A landscape with many valleys, sampled at points; each row gives a point and its height.
A ball rolls from a point to the lowest of its 2 nearest points, and stops where none of them is lower. Distance is the straight distance between rows; heights are no part of it.
fum: [115 167 192 105 157 118 126 104  73  98 133 122  68 163  74 154  98 133
 168 174]  (h 227)
tetop: [ 77 139 126 155 120 144 101 129  63  94 116 142  82 120 145 143 172 135
 122 146]  (h 332)
nupo: [102 119 127 110 114 139 135 128 105  99 122 128 120 109  84  77 202 119
 116 126]  (h 193)
fom: [ 99 155 118 148 139 131 107 125  94  91 133 131 108 116 151 151 124 130
 131 149]  (h 209)
gupi: [161 143  96  74 130 119 167 159 203 141 135 117 183 112 167  85 124 100
  58 104]  (h 186)
lor: [153 146 121 145 112 123 124 137 153 146 169 113 164 117 149 172  50 115
 190 102]  (h 306)
fofir: [148 113 122 170 102 139 140 159 176 150 125 124 174 120 185 129 119 155
  92 121]  (h 143)
rane: [159 130 133  96  71 103 177 178 188 118 154 104 166 103 153  81 113 145
  81 110]  (h 427)
Gud: [137 111 142 145 144 165 103  95 110 145 119 134 115 161  90 120 105 127
 187 137]  (h 366)
pagu: [154 126 114 130 167 136 111 125 177 136 119 112 143 106 167 129 117 121
 134 103]  (h 258)
Vek: [171 145 152 101  99 131 160 166 188 134 155 100 157 108 127  94  99 153
 131 107]  (h 498)
togon: [138 109 120 128 164 163 135 125 132 138  91 149 154 118 106  74 193 107
 110 117]  (h 222)
fule: [147 109 150 105 147 137 123  95 113 169 124 138 120 165  69 124  93 136
 197 133]  (h 368)
zun: [132 133 109 100 176 121 115 125 146 123 106 140 108  90 154 103 158 131
 108  95]  (h 664)
Tezo: [131 140 136 132 161 160  97  88  77 181 112 136 108 160 104 162  79 119
 201 154]  (h 372)
Vala: [141 138 182 118 124 129 124  95  82 166 147 132  94 192  36 153  92 130
 204 157]  (h 213)
mol: [165 128 161  97 166 138 168 140 193 137 113 120 140 104 136  61 151 136
 107 122]  (h 294)
mev: [109 109 103 163 120 150 124 119 126 106 124 141 160 122 158 131 156  98
 103 116]  (h 247)
Lapag: [142 121 121 108 107 106 155 143 172  93 120 107 151 101 138  70 155 126
  84 105]  (h 528)
Rom: [165 132 161 153 122  88 147 116 190  81 172  90 144 143 144 139 111 114
 144 104]  (h 344)
rado: [154 132 133  72 137 147 149 120 143 172 127 125 127 136  72  78 110 143
 163 113]  (h 329)
Bug: [148 111 209 154 161 126 130  83  90 120 117 141  79 179  58 160  85 136
 191 170]  (h 221)
Faten: [150 130 135 140 134 153 124 148 155 157 109 119 137 127 152 108 118 168
 125 124]  (h 125)
beme: [179 111 150 129 190  89 139  91 219 147 120 119 122 126 156 147  82 114
 128  91]  (h 311)
loru: [144 127 189 128 148 127 122  79  77 133 138 134 102 175  52 160  64 115
 208 166]  (h 218)
Refeg: [119 165 131 109 158 136  85 100  77 155 117 127  98 141 126 159  61 131
 201 163]  (h 374)
fabir: [130 128 128 106  87 145 125 111 116 120 161 131 138 139  81 119  92 109
 158 118]  (h 145)
zopu: [121 134 137 150  99 163 121 145 118 172 111 129 130 154 109 121 124 169
 159 138]  (h 94)
gedi: [ 81 123 120 118 123 125 135 112  74 111 106 149 102 118  77  94 217 112
 118 125]  (h 181)
garot: [138 150 124 150 129 104 115 108 138  80 180 100 138 138 165 185  67  90
 146 116]  (h 331)
lubup: [ 88 106  75 111  85  67 140 157  97  70 117 147 120  57 176 131 188 119
  47 128]  (h 575)
sef: [102 139 125 107 154 139 104 119  76 150 101 150  77 133 104 113 158 157
 140 134]  (h 335)
zozu: [150 142 142  68 141 128 179 196 181 136 111 130 177  83 172  75 149 131
  64 125]  (h 271)
kogo: [116 136 127 143  97 121 112 130 139  99 132 106 124 122 147 128 133 131
 122 132]  (h 154)
Fimum: [141 119 150 156 137 157 122  99 135 133 134 115 149 151 111 123  97 134
 176 126]  (h 364)
nizuv: [185 123 120 102 154 108 168 134 228 155 147 100 169 128 164 132  74 111
 125  95]  (h 350)
nasan: [161 126 143 103 116 127 167 154 190 115 135 113 157 111 126  76 128 135
 110 101]  (h 514)
Kir: [126 154 136 102  83 157 113 132 101 143 160 110 126 134  98 136  62 144
 195 133]  (h 171)
norok: [135  92 109 143 173 153 134 103 157 140 103 145 155 121 123  85 160  96
 104 115]  (h 232)
gir: [177 138 126 109 145 115 183 174 212 152 135 117 178 125 171  96 137 104
  68 110]  (h 53)
kiku: [141 101 106 181  74 139 136 138 148  97 164 112 186 134 151 145 109 126
 114 129]  (h 117)
pigi: [158 122 170 142 176 135 117 120 168 148  91 132 110 115 136 106 109 179
 145 126]  (h 104)
gerav: [ 85 134  73  99  73 145 117 137  55 151 131 167 119 143  87 126 157 136
  97 140]  (h 150)
zez: [ 90 149 111 127 151 151  96 100  76 109 129 134 108 156 120 149 117  96
 148 146]  (h 296)
siguf: [ 99 129 119 167  73 139 112 135  85  82 151 118 131 153 132 152 131 115
 125 176]  (h 184)
Vede: [114 146 147 152 140 139  96 125  78 108 126 120 102 138 154 165 110 150
 156 152]  (h 214)
Sivav: [116 161 133  81 100 143 109 103  74 157 149 132 100 171  61 128 107 107
 168 139]  (h 198)
Varo: [101 128  62  90 123 134 114 148 104 120 119 162 122  82 160 118 143 124
  92 107]  (h 641)
bog: [138 146  87 121  91 106 126 176 153 143 132 125 142 100 203 168  89 167
  90 105]  (h 409)
vode: [ 93 113 127 150 106 151 125 152  96 150  90 157 105 136 109 113 204 148
 115 143]  (h 233)
muk: [159 143 109  85  86 119 157 165 168 132 154 100 159 104 132  94 101 154
 105 106]  (h 473)
lop: [ 68 127 135 138  88 132 129 147  90 124 108 134 102 136  98 118 183 147
 108 139]  (h 217)
Sotab: [134 137  99  86 109 147 131 147 126 188 127 128 147 118 108 106  93 156
 146 111]  (h 288)
dugu: [103 170  95 102 159 147  88 118  81 121 137 138  90 121 176 168  91 121
 146 144]  (h 234)
suz: [ 76 130 120 115 104 125 118 114  65 120 129 150 103 147  72 108 195  95
 122 146]  (h 169)
volip: [160 138 117 136 133 129 115 147 169 185 134 109 144 119 181 165  62 162
 174 113]  (h 276)
bedu: [144  93 168 126 144 150 159 116 159 132  88 132 148 124  81  55 187 134
 115 130]  (h 228)
Subed: [ 86 153 113 125 156 137 107 100  37 109 139 142  90 147 112 157 141  93
 145 175]  (h 290)
vumor: [133  85 140 134 109 161 164 128 158 120 118 122 154 134  91  58 180 119
 115 135]  (h 219)
Puse: [150 121 123 111 214 136 115 126 154 162  80 143 115  86 169 106 145 143
 124 110]  (h 679)
Dok: [ 95 122  81 143  67 122 108 124  77  72 141 144 146 124 168 163 119 106
  93 140]  (h 226)
fuvi: [139 104 153 135 151 152 160 146 152 155  94 129 150 118 112  68 188 148
  95 137]  (h 237)
sek: [127 113 173 157 103 126 139  98 121  69 144 114 122 143 101 105 142 102
 139 132]  (h 126)
Kedu: [ 93 144 115 106 170 145 104 130  74 173  84 167  70 119 121 127 203 159
 135 126]  (h 343)
vube: [118 152 135 113 123 139 114  96  60 109 161 121 120 153 122 160  73 111
 160 155]  (h 191)
tasiz: [129 119 122 166 175  99 123 103 150  65 130 130 120 110 174 143 162  95
 112 110]  (h 308)
mem: [148 115 167 111 172 131 154 133 174 134  82 126 116  99 112  69 165 155
 103 115]  (h 312)
Fefav: [131 116 102 177  53  98 136 160 147  99 157 120 163 122 186 166 115 130
  85 128]  (h 85)
vafa: [115 136 152 125 131 108 134 106 148  41 144 115 105 115 119 102 148  98
 107 117]  (h 244)
sogor: [132 116 178 166 133 131 129  82 119  79 140 118 120 156 108 122 111 120
 157 161]  (h 121)
Dinal: [ 97 153 162 119 146 107 109  99  49 128 119 161  51 186  61 138 185 101
 135 170]  (h 156)
Muta: [127 139 120 116 112 142 116 100 103  85 162 121 131 145 116 124  85 100
 154 123]  (h 163)
Dokor: [125 126 114  81 103 145 135 140 120 157 114 141 136 125 102  76 149 146
 106 119]  (h 182)
Kas: [136 152 185 164 125 140 110 129 118 135 141 113 111 148 120 167  71 159
 197 152]  (h 229)
fupev: [179 109 161 143 191  88 123 102 190 107 122 120 107 130 143 154  70 123
 150 106]  (h 304)
zarut: [110 111 103 154 186 140 109 105 141 116 113 145 134 109 158 124 161 103
 104 115]  (h 246)
Temum: [108 125  81 146 160  72 142 179 175 142 117 138 123  98 228 187 161 145
  54 107]  (h 292)
kuf: [135  99 110 183 118 112 124 143 163 113 138 125 142 120 185 159 134 118
  93 111]  (h 260)
koga: [109 117  92  80 102 145 123 110  89 157 138 145 118 171  46 111 159 101
 138 131]  (h 127)
Tav: [136 134 122 100 123 154 102 127 107 217 128 131 129 137  96 124  82 157
 187 135]  (h 307)
gepu: [178 104 180 113 164 146 148 122 175 177  95 129 134 129  62  80 115 161
 158 127]  (h 72)
gem: [160 114 190 175 144 137 126 106 148 113 135 115 129 154  96 136  91 135
 182 142]  (h 362)
sikol: [145 108 177 113 142 135 138 100 129 108 104 142 103 133  59  85 147 140
 143 131]  (h 160)
Tir: [155 120 131 174 109  95 135  98 164  69 185 104 155 145 150 178  78  83
 151 122]  (h 338)
lesu: [143 141 119 122 179  95  90 106 156 150 117 113 122 114 188 174  65 125
 160 119]  (h 300)
suzug: [134 132 149 150 184 101 107  99 153  84 112 130 102 108 169 151 126 117
 121 108]  (h 303)
dor: [ 91 121  89 113 149 143 103 107  87 122 102 161 112  95 127 111 177 124
 113 123]  (h 267)
fozin: [135  97 169 176 117 165 133 105 118 140 124 122 123 180  60 134 127 154
 163 148]  (h 75)
Vop: [129 135 202 128 180 116 124  79  85  94 115 130  74 162  73 163  84 130
 172 185]  (h 224)
ruko: [127  96 113 125  97 157 140 128 127 125 131 131 155 157  70  72 164 106
 119 140]  (h 215)
Bifur: [ 80 111  60  97 110 119 130 136  65  99 112 164 125  87 118 108 191  93
  78 121]  (h 625)
ditol: [127 151 173 135  75 151 132 132  67 150 161 115 122 199  53 166  98 123
 186 172]  (h 325)
Zofo: [144 135 118 133 115 163 112 135 121 193 134 117 154 132 118 135  63 155
 199 122]  (h 297)
rozuz: [139 126 167 138 157 131 113  85 123  90 136 109 102 144  99 140  95 119
 160 140]  (h 118)
gekos: [126 134 126 104 202  91 113 126 148 120 103 143  92  87 173 140 151 145
 115 100]  (h 668)
zeva: [ 90 105 120 165  72 154 124 125  68 104 144 135 131 163 103 141 139 107
 112 165]  (h 180)
Vod: [ 99 122  62  93 120 130 127 123  99  87 123 162 139  86 133 106 164 105
  91 113]  (h 631)
Noki: [102 143 151 156 120 153 111 116  62  93 157 112 136 173 117 189 104  97
 160 179]  (h 301)
sir: [115 109 114 134  84 148 122 112 109 139 146 129 150 162  85 105 148 109
 139 138]  (h 212)
vemad: [107 141 116  97 144 121 118 105 121  79 133 128 106  93 135 100 149 104
 117 100]  (h 252)
ved: [159 145 127 144 113 148 110 150 141 168 142 116 167 128 153 161  51 153
 189 123]  (h 284)
kem: [133 132 137 171 178 133 110 110 113 117 114 127 101 131 144 148 136 132
 148 122]  (h 108)
Gefe: [100 143 116 149 125 146  99  99  70  75 153 119 119 152 130 174 123  88
 139 160]  (h 299)
kofup: [158 118 147 153 123  93 150 111 186  66 193  86 122 149 135 163  87  85
 139 101]  (h 340)
Kebe: [104 143 111 107 128 148  95 118 104 149 131 129 116 125 123 133 113 136
 139 128]  (h 263)
nuf: [129 135 139 171 163 126 105  98 123  97 121 116 125 142 153 174 111 109
 145 140]  (h 105)
Nud: [ 89 126 119 133  75 146 126 124  63 116 136 132 114 162  79 122 167 110
 115 169]  (h 175)
loti: [155 136 121 134 161 133 101 128 159 156 123 109 141 116 173 148  87 156
 144 111]  (h 265)
vosud: [159 141 137  88  98 132 174 191 183 136 130 107 179 103 159  84 131 134
  63 123]  (h 363)
fav: [ 97 127 102 103 135 148 123 112  98 166 124 153 104 155  59  98 191 115
 137 127]  (h 137)
noson: [146 132  88  92 127  91 177 172 182 139 143 107 165  93 171 110 141 100
  54 107]  (h 314)
zirib: [ 79 145 129 114 136 122  98  96  47 131 128 159  82 171  75 129 192  88
 137 156]  (h 162)
fosa: [166 130 159 167  75 118 145 146 151  91 176  93 147 129 122 145  70 137
 168 118]  (h 342)
supe: [165 127  92 102 136  87 146 129 209 167 177  94 172 129 161 154  70 111
 120  87]  (h 375)
dunu: [122 124 125 176 123 144 109 112 111  95 146 116 141 147 148 163 101 104
 140 130]  (h 100)
vudu: [121 119 119 108  75 116 147 151 139  95 140 116 139  97 128  80 168 135
  91 124]  (h 538)
Giruv: [123 139  85 125 158 105 129 153 184 137 118 122 125 104 199 147 136 129
  73  84]  (h 348)
zanov: [103 152 102 133 104 116 104 147 110  93 127 122 118 101 165 149 127 142
 111 128]  (h 185)
nam: [ 81 128  93 115 144 149  95  98  64 122 111 165 104 130 116 145 169 103
 127 133]  (h 278)
gutag: [136 141 144 154 206  82 107  81 169 101 121 115  93 128 173 173  99 115
 128  98]  (h 298)
Lapu: [124 135  91 105 109 174 112 126 105 179 121 135 141 126 118 119 105 137
 145 130]  (h 275)
golu: [159 111 171 116 178 127 137 115 156 142  85 134  96 122  89  90 120 169
 140 119]  (h 97)
zavu: [121 147 120 124  73 151 125 148  92 165 152 124 141 140  99 126  87 148
 167 134]  (h 151)
lezel: [145 122 123 153 122 157 123 160 137 167 115 127 171 112 173 141 115 172
 106 121]  (h 148)
ruvi: [135  85 106 174 153 153 118  97 139 124 113 140 161 124 144 118 175  93
 106 119]  (h 239)
tefug: [112 114 106 132 102 148 116 134  95 193 108 162 127 176  67 112 206 134
 116 147]  (h 195)
Tata: [184 116 140 124 161  90 173 155 233 176 141  89 163 127 177 136 106 125
  98  93]  (h 341)
gulur: [133 106 181 144 154 135 126  89 115 112  94 143  82 169  60 112 154 141
 145 139]  (h 165)
biri: [192 115 165 105 201 109 176 130 224 141  99 135 143 111 159 101 121 116
  98  98]  (h 293)
puzu: [198 105 151 110 210  98 152 118 236 148 104 119 137 123 145 112  92 122
 126  97]  (h 309)
fipa: [141 130 174 200  97 127 133 138 141  97 151 101 131 150 138 158 108 143
 147 139]  (h 360)
reko: [134 117 142  99 113 144 133 106 121 171 136 130 127 175  52  88 140 139
 166 125]  (h 261)
rinu: [ 93 164 118 120 131 118  91 118  73  83 133 130  94 120 175 165 107 123
 148 137]  (h 216)
fud: [128 141 145 182  88 125 123 148 146 118 157 105 153 136 157 171  95 142
 139 128]  (h 354)
Sor: [ 95 108 119 138 128 153 144 167 104 172 100 152 137 102 119  85 213 164
  90 142]  (h 256)
vepi: [125 133 122 137  73 154 109 158 124 169 128 128 148 130 126 131  95 160
 148 128]  (h 122)
Lufi: [125 121 149 159 103 128 137 118 151  84 142 108 140 129 127 113 130 122
 140 118]  (h 135)
Tolot: [117 161 142  98 114 131 108 100  69 177 147 133  98 181  46 154 103 110
 201 160]  (h 206)
sem: [ 90 138 167 117 137 115 119 101  79 130 107 156  68 174  65 112 188 125
 143 148]  (h 146)
livus: [171 142 122  70 133 156 130 138 155 175 121 126 151 123 110  91  99 149
 146 109]  (h 318)
zol: [152 116 125 122 175 142 122 114 165 147 105 135 150 118 138  97 132 120
 121 104]  (h 245)
fetek: [149 121 191 199 135 131 130 100 133 100 133 101 129 152 139 154  88 146
 167 145]  (h 361)
tubag: [133 150 104 108 173  58 117 109 174  92 140 111  88 110 190 158 107  99
 111 101]  (h 347)
fil: [129 145 150 151  70 128 150 134 123  80 188  97 142 144 111 144  79 130
 172 137]  (h 337)
bogu: [103 104  93 119  90  83 157 162 132  81 123 134 143  62 171 111 185 121
  54 128]  (h 560)
Seti: [ 90 122  58  86 110 132 127 145  67 109 107 193 136  54 142 119 193 123
  72 123]  (h 611)
tepip: [ 88 116 136 158  67 144 121 153  74 116 117 130 123 135 114 123 169 156
  93 165]  (h 204)
zoz: [ 99 139  83  91  96 142 109 119  71 164 117 163 124 166  84 104 151 115
 129 132]  (h 136)
kesiz: [ 97 115 110 164 157  93 121 113 111  54 133 129 122  97 170 150 190  88
 103 121]  (h 313)
kad: [176  96 174 137 168 144 119  93 148 188  86 144 122 140  84 127  82 166
 197 137]  (h 241)
fem: [119 129 106  95  79 152 134 116 130 127 159 126 155 141  73  78 113 138
 149 118]  (h 123)
kom: [109 141  93 104 148 125 121 154 127 137 110 148 121  83 170 107 165 144
  91 100]  (h 655)
mer: [132 123 149 121 149 150  98  88 105 200 115 143 105 187  68 150  90 120
 203 144]  (h 370)
pak: [153 105 170 167 124 157 135 116 145 166 120 118 139 165  69 114 114 159
 175 130]  (h 71)
pazet: [112  99 131 159 145 162 127 142  97 177  94 156 134 118 103 108 212 148
 107 140]  (h 243)
Sati: [139 123 107 108 229 101 122 132 167 149  95 149 125  74 200 134 171 120
  99  97]  (h 674)
vul: [130 144 182 153  83 145 136 131  89 116 161 111 125 160  67 149  91 134
 192 161]  (h 322)
kov: [109 132 121  98  89 127 156 175 118 122 103 137 125  77 126  73 188 156
  71 140]  (h 339)
mam: [158 123 118 121 236 124 135 123 195 165  82 143 134  99 180 132 150 117
 101  92]  (h 676)
vogov: [111 124  91 136  47 110 129 131  67  52 158 138 147 128 165 182  89 109
  86 167]  (h 242)
zite: [119 166 119 107 128 141 107 107  96 111 173 110 131 133 118 155  64 101
 178 136]  (h 179)
nakef: [116 134 100 119 225  97 111 134 148 125  95 147  95  61 187 150 186 128
 111  97]  (h 671)
bosep: [116 156 113  99 142  76 131 123 173  88 156 109  94 113 170 139 116  98
 108  79]  (h 321)
migas: [122 144 114 105 177 109  99  96 130 111 129 125  88 110 154 138 115 100
 132 120]  (h 279)
dabez: [113 139 122  81  97 136 142 176 109 153 110 148 129  94 128  81 165 182
  83 128]  (h 281)
Dunaz: [116 138 105 128  83 141 124 140 114 109 146 123 155 127 142 124 108 138
 113 122]  (h 188)
Mafov: [106 170 163 101 140 116 117 109  82 124 128 135  64 162  83 128 122 146
 171 147]  (h 238)
Nus: [ 85 118  57 106 104 109 143 158  88  87 104 178 130  54 170 122 189 122
  57 135]  (h 593)
tof: [151 134 168 131  96 136 118 119  56 187 161 131 120 213  40 168 108 105
 192 166]  (h 327)
dos: [147 107  91 161  47  93 164 156 165 101 182 109 183 131 180 171  93 118
  93 109]  (h 155)
bes: [116 102  76 187 126 122 114 122 143 115 130 130 157 118 189 147 153  98
  81 114]  (h 255)
mub: [147 149  81 117 139 102 116 139 168 158 160 103 146 117 177 177  69 124
 141  94]  (h 346)
Likek: [154 141 102 139 147  96 113 125 178 150 172 105 145 143 183 194  45 106
 160 102]  (h 333)
panid: [159 110 153 133 187 125 155 129 213 143  98 119 145 105 169 113 147 123
  93 102]  (h 282)
Sop: [148 143  95 114 100 112 125 162 162 165 150 110 152 109 192 169  58 148
 124 103]  (h 376)
gabib: [108 123 152 145 133 123 126  82 109  81 139 122 101 132  94 116 148 102
 131 144]  (h 131)
sen: [152 118 184 121 161 136 143 129 153 167  85 133 114 146  56  79 146 175
 133 130]  (h 86)
fuda: [176 141 149  84 166 135 195 177 203 151 100 122 190 107 169  79 138 114
  66 117]  (h 167)
vogo: [126 129 156 128 199 138 101 123 134 146  83 148 102 101 147 121 145 156
 131 114]  (h 680)
bina: [ 90 109 105 146 141 120 128 119  93  71 115 146 111  76 149 136 203 104
 102 138]  (h 323)
zimat: [127 145 163 149 118 129 111 130  91 116 147 105 117 157 149 166  77 143
 175 157]  (h 220)
nik: [111 161  86 111 126 130  79 116 109 125 141 126 110 134 157 152  93 127
 147 123]  (h 249)
gopu: [130 124 110  65 127 156 128 109 126 175 116 140 136 133  76  65 126 120
 141 106]  (h 334)
doni: [ 95 113  66 104  75 155 122 155  67 182 107 183 127 139  96 124 171 155
  87 140]  (h 166)
paf: [ 96 108  86 125  69 142 126 158  81 202 117 176 134 154  65 119 193 147
  99 144]  (h 183)
gopi: [120 114  94 167  87  91 138 172 162 124 137 115 144 112 199 179 114 147
  72 120]  (h 147)
Buk: [134  98 155 110 150 144 179 165 168 131  88 140 159 101 126  65 203 124
  81 125]  (h 251)
rok: [160 123 168  86 191 150 171 161 179 156  79 134 157 101 152  74 147 148
  95 113]  (h 277)
Kifad: [118  94 105 117 113 160 141 139 105 181 110 158 146 146  71  82 208 122
 106 132]  (h 201)
pobav: [158 137  83  98  96  85 151 165 200 149 191 102 161 131 167 157  76 117
 115  92]  (h 401)
Dup: [ 98 112 107 125  72  99 150 159 125  80 127 124 139  87 134  99 181 129
  65 144]  (h 547)
duzi: [117 127 121 139  91 153 113 111  73 140 145 137 139 172  85 137 126 121
 147 156]  (h 207)
mumi: [122  97  97 122 131 170 143 140 126 167  99 148 170 117 104  78 191 122
  89 133]  (h 210)
rig: [164 129 166 164 177  81 124  95 168 112 130 102  96 133 179 179  79 118
 149 114]  (h 302)
mufiz: [118 155 154  96 130 142 112 109 104 141 108 137  88 148  74 111 120 150
 174 130]  (h 248)
depog: [ 99 108  75 131 164 155 112 102 104 121 120 148 140 101 150 110 182  94
 107 112]  (h 253)
Nilub: [125 136 131 115 159 121 110 105 108  93 127 118 100 112 126 111 118 104
 142 109]  (h 269)
Sazuf: [165 106  98 147  64  86 168 167 206 123 185 101 176 138 164 151  94 113
 103 117]  (h 223)
mokek: [121 121  90 146  52 128 126 136  93  95 186 131 161 136 157 167  77  96
 122 135]  (h 264)
git: [ 94 127 153 137 152 124 121  91  80  94 116 142  82 151  75 119 175 101
 135 145]  (h 138)
nis: [ 89 158 104 119 125 142  89 114  48 115 119 161  96 145 120 147 155 119
 133 166]  (h 285)
favi: [124 121  89 153 125  90 142 191 150 141 115 131 143  80 211 165 166 136
  42 121]  (h 250)
Vira: [145 131  98 127  75 103 159 155 183 121 185 105 179 120 155 140  76 117
 123 100]  (h 317)
bab: [105 134 118 108 108 119 123 110 119  60 136 119 120 112 117 112 149 101
 110 128]  (h 225)
tero: [157 129 121 122 159  83 154 146 223 159 131 100 134 122 192 153 129 130
  98  83]  (h 319)
ranu: [117 113 183 162 151 132 128  90  89 115 105 140  75 186  65 137 160 119
 154 168]  (h 168)
nevi: [113 155 116 117 144 148 113 137 101 191  95 140  98 135 112 116 142 167
 146 132]  (h 326)
pesat: [140 105 147 169 140 115 137 141 176 107 122 112 139 118 166 134 146 124
 103 120]  (h 268)
tagi: [133 140 152 141 173 119 109  84 123 109 110 124  85 126 123 136 113 142
 160 131]  (h 113)
tus: [100  99 114 113  89 132 149 179 113 114  90 154 144  69 119  85 220 141
  62 146]  (h 295)
Fekel: [134 137 117 125  70 125 137 145 126 105 178 107 156 128 126 140  67 127
 154 129]  (h 320)
dulo: [168 119 170 144 158 149 144 137 183 153  92 112 143 115 143 111 125 164
 131 119]  (h 112)
Sevus: [103 150 167 143  57 146 130 143  49  98 171 123 121 172  95 162  96 123
 149 189]  (h 310)
pegop: [101 120  82 134  77 146 120 124  83  93 141 134 148 130 134 139 116 125
  96 134]  (h 211)
vagun: [103 149 132 140  94 146 109 116  70 112 164 130 127 143 102 146 103 108
 147 161]  (h 200)
kupag: [116 154 133  88 111 132 120 119  76 134 155 117 106 154  78 124  81 137
 182 137]  (h 187)
Zikas: [140 140 141 157 132  52 147 128 212 125 163  86 111 150 173 181  93 120
 125  99]  (h 358)
fefab: [114 107 156 116 124 134 141  99 122 113 116 140 103 138  54  69 170 114
 125 132]  (h 153)
fedi: [134 141  95  84 127  99 147 163 172 119 123 123 138  85 185 115 147 117
  65 108]  (h 390)
rup: [ 96  89 110 128  97 141 153 163  86 143  92 151 139  95 104  82 222 142
  89 137]  (h 266)
gatab: [ 83 135 122 173  59 138 121 139  76  98 130 132 135 132 137 149 141 147
 108 158]  (h 192)
Zagab: [ 77 123 125 150 115 123 126 118  79  74 126 141 101 108 127 120 187 109
 112 148]  (h 328)
goke: [105 152 150 129  62 136 144 147  77 111 167  97 118 169  77 148  99 141
 171 165]  (h 315)
kel: [169 115 169 139 130 154 145 128 167 175 103 120 139 140  86  98 104 167
 152 127]  (h 63)
nofa: [104 120  99 160  44 144 120 139  61  85 168 150 153 129 150 171  88 110
 115 168]  (h 254)
veg: [119 110 111 188  86 154 122 121 111  88 159 121 179 142 146 158 118 100
 130 145]  (h 107)
Pom: [ 84 137  94 115 124 154 111 144  66 165  93 163 101 114 112 126 194 161
 127 135]  (h 352)
Zovob: [120 118 167 162 103 156 125 123 105 166 115 132 122 165  82 129 137 151
 142 159]  (h 82)
soki: [126 135 111  85 124 146 146 173 136 159 106 136 151 106 132  74 165 151
  89 118]  (h 230)
Vasi: [169 123 182 134 162 105 110 107 154 131 105 117  94 129 119 147  54 184
 189 133]  (h 235)
ralep: [122 145  98 128  51 130 133 149  87  93 171 127 166 147 131 157  68 131
 133 143]  (h 283)
der: [153 102 128 192  86 157 136 151 163 125 137 110 170 131 160 129 119 144
 120 128]  (h 128)
bemis: [128 134  63 123 170  79 129 154 193 157 126 128 133 108 220 177 153 112
  65 106]  (h 330)
nipiv: [150 140 203 149 150 117 109 114 128 118 119 115 104 134 111 160  58 160
 196 140]  (h 231)
Nef: [134 145 104 111 133 110 135 172 165 148 125 115 141 101 198 126 129 147
  74 101]  (h 383)
vesi: [169 115 175 126 171 116 123  99 175 166  79 130 110 112 122 124  56 169
 181 122]  (h 236)
Deg: [160 150 126 142 129  98 113 116 147 119 174 107 140 128 165 184  37  99
 177 112]  (h 324)
tiku: [127 148 141 116 133  85 131 117 158  67 146 104 110 117 147 117 115 106
 115 110]  (h 259)
dabu: [103 116 140 109 133 134 129  92 105 141 111 150 114 162  37  96 194 102
 134 138]  (h 144)
rebu: [131 145 126  83 129 146 102 153 110 206 103 128 103 134 110 109 111 169
 171 138]  (h 316)
momu: [ 93 138 131 148 171 124 100 133  81 101  99 148  74 113 159 154 174 130
 124 141]  (h 336)
Genod: [175 102 179 126 206 140 122  98 160 177  68 142 104 122  95 126  79 188
 173 129]  (h 240)
boka: [106 152 154 136 103 144 130 135  40  83 167 107 115 157 115 174 102 105
 146 195]  (h 305)
Rogi: [129 149 110 118 187 106  85  80 155 117 120 118 110 118 167 166  82 106
 144 108]  (h 289)
lega: [158  98 156 159 163 100 159 143 202 115 112 111 156 116 174 117 171 120
  86 108]  (h 274)
Zek: [136 131 114  80  72 157 148 152 125 151 135 131 152 139  69  74 134 141
 123 111]  (h 149)
Lefe: [137 111  89 149 121  96 141 174 171 152 124 127 156 106 214 175 129 148
  45 121]  (h 194)
nifam: [153 138 134 179  75 110 142 142 146 102 177  98 156 134 153 164  70 106
 144 122]  (h 345)
Mekib: [165 120 119  90 214 145 134 138 171 168  90 143 150  91 178 104 153 112
 111 108]  (h 678)
Netur: [166 112 148 143 195  92 146 139 224 162 114 111 125 109 178 145 131 136
 106 104]  (h 291)
fiz: [120 149  87 104 113 104 116 156 138 127 134 125 139  95 175 143 120 160
  90 103]  (h 432)
dazof: [ 90 140 122  99 114 124 130 115  97  93 133 123 102 124  98  88 161 109
 126 129]  (h 208)
res: [154 120 156 111 188 127 175 163 175 132  83 139 155  84 145  86 185 129
  83 111]  (h 262)
madap: [121 140 149  97 123 140 131 111 115 157 120 121  96 143  64  85 142 127
 147 131]  (h 257)
rif: [150 109 156 171 143  69 147 122 208  98 164  93 131 138 158 157 113 121
 120 101]  (h 349)

For each start below, name the point where the ball stops.
rok: fem
mem: fem
Mekib: gir
ditol: koga
Tav: koga
fule: sek
lega: koga
lor: koga
mufiz: kel

Call two points neighbours if one is among the 2 nearest of the other. Go from one point of each pair to the other, from neighbour to neighbour, staying as low as possible. Name the highest point that can't be avoided.
fom / gutag: beme
koga / dunu: ranu
Fefav / sek: pobav
kel / sek: lezel
kel / fem: gopu
Fefav / gir: fedi

For each start below, name every point that the ball comes to, in order.
reko: madap > mufiz > Mafov > fum > Vop > Bug > loru > Vala > Tolot > Sivav > kupag > Kir > zavu > vepi > zopu > Zovob > fozin > pak > kel
Puse: Mekib > mam > Sati > nakef > gekos > zun > kom > Varo > Vod > Bifur > Seti > Nus > lubup > bogu > Dup > vudu > Lapag > nasan > Vek > muk > rane > vosud > zozu > fuda > gir
nevi: rebu > Tav > Zofo > ved > volip > loti > pagu > zol > norok > togon > mumi > Kifad > tefug > paf > doni > gerav > zoz > koga
mol: rok > res > Buk > fuvi > bedu > vumor > ruko > sir > duzi > vagun > vube > zite > Muta > fabir > fem
lesu: loti > pagu > zol > norok > togon > mumi > Kifad > tefug > paf > doni > gerav > zoz > koga
mer: fule > Gud > Fimum > gem > fetek > fipa > fud > nifam > fosa > fil > Fekel > ralep > mokek > nofa > vogov > Dok > pegop > Dunaz > kogo > Lufi > sek
tof: Vala > Tolot > Sivav > kupag > Kir > zavu > vepi > zopu > Zovob > fozin > pak > kel
